Each row is a point on a tangle of strands that fork and nearly touch. The rows are in no order.
Points whose rows are less than 125 apart are linked; no others are. Some points are linked to none.
(324): [ -4  59 -50  35  16 -66 -15  21 -37  -6 -28   7  17  19  44  -9  57 -78
  -3  29]
(507): [-63  -9  -7 -15   9 -34 -33 -33  30  -2 -22  19 -43  28 -37 -20 -56  -6
 -65  53]
(1141): [-20   9 -31  79  61  53 -67 -34  -4  11 -33 -56 -42  35  13 -20  -4 -13
  11   5]
(936): [-81 -11  40 -56  -3  14 -31  25   3   2  62 -37  63  21  16  21 -48   8
   8  20]
(1065): [ -3 -30  22  26   9  98 -46 -50 -16  43  19 -31   5 -33  18  38  33  35
  24  -2]
(1119): [ 30 -16  -8   4  19 -52   2  -4   9  -7 -44   2 -47  13 -38 -59 -56 -29
 -11 -30]
(1170): [ 38  29 -19  15  20  -4  78 -35  10  21   0 -50 -25   8   6 -41   8   4
 -49 -68]
(1024): [ -2 -43  -8 -22  -8 -24 -15  25  17 -14  16  16 -14  26 -27 -11 -27   9
  35  19]
(844): [ 56   2 -44 -17  -5  -7  65 -48   0  35 -40  -3  -8  12 -15   5  10   4
 -67 -68]
(131): [-92  -4  26  10  -9  49 -12  59  12 -15  31   4  55 -46   2  29  -8  55
   4  17]
(1063): [ -9 -37  57 -12  47  11 -88 -34  19  46  -4 -40 -57  33  10  -4   3  26
 -25  10]
(351): [-26  51 -21  63  55 -38  11  31  -3  -5  17  12  14  -7  20 -28  62   5
 -23 -33]
(391): [  5  32  13  16  -9  38  29  39 -12  15   2  19  45 -19   3  49  -7  39
  26 -61]
(368): [-15 -33   5  -9  10  33  17 -22  59 -41 -52  41 -24 -50 -53  40 -49  58
 -57  37]
(731): [-49  29  29  14  40   6 -14  -8   6  13  63 -54   9 -33  23 -34  -5  47
 -17 -31]
(49): [-22  26  38 -41 -39  26   1 -14 -32  33  45   0  80  21  27  54 -24 -27
  14 -36]
(1161): [ 35 -23 -28  11 -14   6 -27 -58  21 -31  -8 -35 -75 -10 -26 -54 -22 -22
  26  50]
(610): [ 28 -38  49  -7  43   9   0 -33  31  38   0 -43 -63 -29 -10  -8  24  81
 -24 -47]
(417): [ 25  38 -70  46 -10 -46  19  57  -8 -17 -12  28  -7  13  23  -1  66 -17
  21  27]
(768): [  0   6  31  59  12  25  32 -10  -3  -3  11 -41 -45 -58 -22 -48 -25 -17
  29 -66]
(730): [-13 -35 -38 -25 -28 -47  13  54 -35  -4 -62  57  42  63  16  51   6 -48
  -7  32]
(1164): [-77  -6   9   8  16  -4 -66   5  15 -11 -14   8 -19  29 -25  -3 -60 -18
 -14  57]
(596): [  18  -18    7   33   27   29   -7  -51   35   -2  -10  -71 -105   -8
  -24  -53   -7   22   20   -4]
(1106): [-28  33   0 -37  25 -71  11  -8 -16  18  -9  23  79  32  34  27 -16 -51
 -54 -21]
(439): [ 10  10   5 -90 -18 -13  15 -26 -26  30  28 -36  47  68  24  27 -32 -32
  22 -32]
(1013): [ 54  53 -87  41 -14  -1  34   8  -3   7 -73 -43 -35  -9   2 -10  23 -37
  56 -21]
(178): [ 55   0  31  51  43  23 -40   1 -24  33 -14  14 -18  17  36  -8  77 -47
  -7 -32]
(122): [ 37  -6 -75 -22 -26 -47  18  49   9 -15 -35 -30 -53  47 -13 -20 -24   7
  81  -3]
(1176): [ 11 -37   4 -24  24  17  25 -22  40 -18 -12  27 -12 -54  -7  37  71  78
 -32  28]
(96): [ -2 -35  33  29   3  18 -36  83  -6 -28 -25  55  19  16 -19  21 -20 -34
  62  14]
(901): [-43  33  42  -6  15 -11  -2  30  -9  27  89 -17  43 -15  51   3  48  47
 -14 -33]
(29): [ 80 -17 -33  -9  -6   7  57   8  -2  13 -80  28 -23   5 -24  27  28  10
 -10 -58]
(220): [ -1   2   3 -25 -25   5  57  45  20   5 -10  44  38 -36 -41   3 -75  -2
 -10 -39]
(809): [  9  61 -37  51   4 -18  66  -1  -7   9 -35 -12   3 -36  -1 -48 -11 -21
 -52 -69]
(107): [  4 -24  82 -38 -36  17  -4 -12  54  12  37   8 -13 -83 -18 -14  -4  90
 -23 -10]
(736): [ 46 -41  10 -10  54  20  -8 -31  44  11  -3   0 -73 -22  -5   1  68  79
 -36  11]
(221): [ -2 -16 -22 -18  22 -64 -13 -40  19   6 -29 -16 -40  32 -20 -39 -30 -17
 -80  12]
(909): [ 78  34 -37  23 -30 -55  53  39  -1 -21   4  41 -17   9  14  24  97  16
  30  36]
(653): [  5  25 -33  90  18  41   5 -40  15 -42 -11  -1 -10 -73   6 -48  29  -4
   9  32]
(362): [-12  -3  23 -21  38 -33 -29  17 -25  26 -30  11  42  47   6  25  -9 -18
  -8 -35]
(761): [ 38   2 -13 -24 -21   3  49 -33  17 -23  32  26  -8 -42   3  28  89  52
 -20  20]
(292): [  4  22   7 -18  34 -81  10  41  -5   7  52   3  -1  47  30   5  41  -2
  21  -8]
(1079): [-103  -27   17  -10   -4   27  -18   57   -1  -26   51    9   49   11
    0   38  -44   19   25   64]
(32): [ 75   8 -64   2 -12   1  25  20  -2  -6 -59 -21 -45  22 -24   4   3   6
  87 -16]
(1172): [ 53 -47   3 -43  -5  27  37  -5  21  -7 -65  42  -6  -9 -41  37 -27  21
  -3 -27]
(951): [ 72  17  45  25 -11  36  39 -16 -30  37 -18 -23 -12  -1   7   5  22 -45
  11 -88]
(27): [  3 -18 -42  -8 -21  -4 -17 -36  19 -36   9   7 -40  -5 -15 -37 -17  20
  14  68]
(723): [ 10  13 -47  24   9 -37  26  -5  -4  -3 -72  -1  -6 -22 -29 -29 -55 -34
 -45 -43]
(403): [   6   39  -22   47    4   73   29  -45   20  -41   25  -22   -5 -111
   -6  -14   12   31   21   10]
(572): [ 93  40 -27  -4 -35  -4  73 -26   7  -5  32  11 -19  11  32  42  97  20
  13  31]
(345): [  0  43  10  47  28 -14  41  29  13  -4  38  39  18 -53   1 -21  47  38
 -40 -38]
(524): [-36   0   3   1  -2 -11 -53 -40 -34 -20  27  14  42  27  35  11  30 -46
   6  68]
(678): [ 34  38 -89  53   6 -19  30  35  -3  -6 -67  20  -3 -26   5 -13  43 -17
  -2   8]
(379): [-85  34  30  25  44 -11 -28 -22  17  28  24 -49 -28 -37 -17 -25 -59  39
 -46 -17]
(669): [-76  -6   7  14  -5   1  -5  30 -45 -16 -22  70  68  17  26  63  19 -22
 -48  35]
(877): [-30 -79  46 -58 -48  67 -10  -6  23 -20   3  12   9 -11 -35  47 -44  25
  -3  56]
(940): [ -4  -6  17  36   8  -7  -8  14  19 -16  10  64 -11 -50 -12 -13  33   9
 -32   2]
(628): [ 23 -10   1  58 -13   5 -26  46  -7 -33 -58  56   5 -22 -30 -14 -26 -51
  61  16]
(916): [ 83   0   5 -14 -42 -21 -24  -4 -45  16  -2  -2 -21  20  19 -45  18 -72
  76   0]
(1029): [-37  28 -51  27 -22  27 -37  -8 -28 -47  25 -19  16  -3  12 -23 -13 -12
  68  43]
(7): [-39 -22 -10 -51 -28  -8  52  47  25 -13  27   6  37  18 -34 -10 -83  22
 -17 -23]
(42): [-63 -22  49 -24 -25  35  18  46  25  12  54  18  54 -51  12  28  -9  74
 -45   3]
(393): [  0  29 -22   2   0 -91  -7  -8 -28  -6 -10  -3  13  40  25 -42  15 -78
 -20  25]
(819): [ 13 -42  61  23  13  14 -47  -8  31 -21  19  44 -39 -45 -22 -14  16  21
  -6  39]
(464): [-29 -30  18 -35   6  14 -79 -34 -37  -7  33 -28  14  57  28  30  12 -19
  20  49]
(977): [-24 -61  35 -16  13  13 -81 -43  -6  11  12  -4 -36  42   3  17   9  18
  -7  48]
(64): [ 45 -42  23  17  34  37  13 -36  40  20 -32 -62 -93 -22 -36 -21  -8  43
  18 -59]
(788): [-20  55  24  23  66 -10 -26  -1 -19  17  48 -17  51  17  64  35  58 -33
  34 -12]
(262): [-13  32   8 -28 -13  27   9  16 -29  47  25   7  71  26  26  75  10  24
  -4 -65]
(1125): [-41 -21 -18  31  -1  29 -29 -19 -33 -15 -42  58  35  -6  -7  34   0 -25
 -58  37]
(156): [-91  22  34  36  45  13 -69 -17  19  10   9 -28 -50 -12 -26 -12 -70  30
 -10  33]
(710): [ -3  -4 -40  26  -5  56 -18 -48 -12  -2 -62   9  10  -6 -28  27 -15  -2
 -41  27]
(354): [ 28 -16  25   5  51 -21 -66 -28 -30  18 -29  -3  -5  57  23   2  25 -49
   1  -3]
(921): [ -7 -10 -57  43  16  41 -14 -26 -24   4 -32 -24  -8  16  15   0  13  12
  -6  -1]
(1121): [ 13 -23  71  -2 -17  58 -32  -7 -16  15  22 -35 -22 -13 -19 -21 -50  -7
  77 -44]
(852): [-24  32  43  11  49 -26 -21 -15 -20  29  57  -9  45  13  65  29  69   2
 -37 -19]
(216): [ 53  59  -2 -15   6 -55  20   3 -31  23  27 -30   8  63  49  35  42 -36
   8 -19]
(97): [  6  -8  50  47  -6  50  -4 -23 -12   3  25 -79 -50 -18  -6 -36  -7 -26
  67 -61]
(958): [ 60  -5  -9 -22 -38 -14  41 -34  -1 -29  -5  23 -13 -50 -28 -44 -17 -21
 -20   1]
(791): [ -5 -11 -39  19 -23   5 -28 -39 -46 -17 -15  39  23  29  17  -1  50 -57
 -36  59]
(92): [-31 -30   3 -70 -19  34 -11 -22  10  20  22 -47  10  23  -1  40 -11  75
  -7 -21]
(86): [ -8   3 -15 -90  -1 -40   3 -21 -11  13  -4 -31  29  59 -12   8 -84  -7
  -6 -39]
(735): [  9 -19  76  -2 -21  38 -28 -38  45   8  41   8 -56 -73 -11 -14  28  61
 -14  34]
(319): [-59 -54  36 -35 -35  74 -28 -11   2  21   7 -18  12  14 -12  49 -43  55
 -10  32]
(487): [ 50   5 -14 -22 -41 -68  13 -29 -26   6  32  28   4  30  37 -33  58 -74
 -21  22]
(1028): [  6  22   1  44  87  -7 -56 -35  -9   8 -26 -52 -26  47  43 -34   6 -51
  22   9]
(1157): [ 70  -3   2 -29 -75 -40   9  -8 -29  -2   6  46   0  12   8 -15  39 -77
  26  37]
(340): [-38  20 -29   5 -20  -9   4  37 -42  -9 -13  29  80  44  23  64  17 -54
  17  32]
(237): [ 27  30 -80 -14 -34 -54  40  93  11 -31 -39  16 -11  22 -25 -19 -28 -20
  74  16]
(919): [-11 -28  20 -48  21   5  -8 -29   9  41  17 -53 -35   5  12  -8  10  99
 -50 -48]
(322): [-12 -62  70 -30   0  15 -51  46  23   8  25   3 -20  24 -25  -1 -51  17
  42  20]
(1140): [ 23  16 -44  -6 -38 -39  55  87  21 -32 -36  11   3 -36 -30 -41 -64 -24
  51  -2]
(763): [ 45  -8 -11 -17 -28 -14 -24  26 -35   2 -24  -3  -4  45   4  -1 -14 -67
 101  17]
(988): [-29  42 -51  -4  -8 -33  20 -31 -33  15   0  -3  64  33  26  14   2 -17
 -50  -8]
(966): [-27  27 -17  -7 -45   9  38 -22   6 -22  59  23  32 -50  -5 -20 -12  25
 -56   6]
(868): [ 80  42 -45  27  -3 -15  92 -17  30 -10 -10 -18 -50 -32  -8 -24  68  26
  11 -24]
(307): [-105  -21   56  -51    6   -7  -38   -7    6   20   68  -29   45    8
   45   24   -6   42  -32   30]
(1097): [-52  33 -27 -14 -13   8  30  -1  -8  -3  28  14  53  -5  12  15   9  28
 -59  -1]
(1137): [ 54  32 -13  28   2   1   5  -5 -33  32   5   3   3  51  41  31  84 -34
 -11 -16]
(80): [-16  63 -26  96  40   1   0  -5   0 -19  -7 -22  -9 -30  20 -61  36 -22
 -12   6]
(283): [ 19  -3 -20  24 -30   0  14  67  12 -34 -65  38  -6 -49 -53 -34 -66 -47
  43   2]
(606): [  5 -12 -10 -32  31 -88  -7  36   6 -16  37   4 -36  30   0 -48   2   3
  19   4]
(945): [ 39 -59  35 -51 -15  68  16  -6  32 -28 -20  26   0 -30 -62  42 -45  27
  19  11]
(659): [-38  -5  -5 -59 -24 -50  38  50   7 -23  19  20  66  37 -10 -10 -68 -48
 -21  11]
(510): [-22 -12  47 -41 -39  27  24  -2  41 -11  68  17  31 -76  -2  -3  -2  50
 -20   0]
(706): [ -1 -47  71 -33 -34  31 -48  -3  16  21  22 -27 -43 -14 -36 -21 -90  14
  23 -21]
(230): [ 20   7  19 -10 -37  56  48  42   6  -5   4  15  38 -43 -30  19 -40  23
  57 -29]
(84): [-39 -29 -17 -31  -8 -43  29  76   2 -23 -42  43  49  59  -3  18 -53 -56
 -12  30]

Follow the links from the first point to the second, and from the first to the third. Name the last point that the two ways share.
(351) / (659) / (524): (1125)
(319) / (464) / (572): (610)
(122) / (487) / (92): (417)
(977) / (1079) / (230): (1125)
(921) / (80) / (572): (354)
(763) / (32) / (1161): (417)
(791) / (936) / (819): (510)
(1137) / (1172) / (916): (610)

A fork is a point with three links, a tip a point with one. Leave the first point through the second and follow the links. Name the first fork or tip that comes.
(653) / (80): (510)
(731) / (379): (610)
(945) / (1172): (788)
(49) / (262): (1125)
(659) / (7): (86)
(96) / (628): (417)
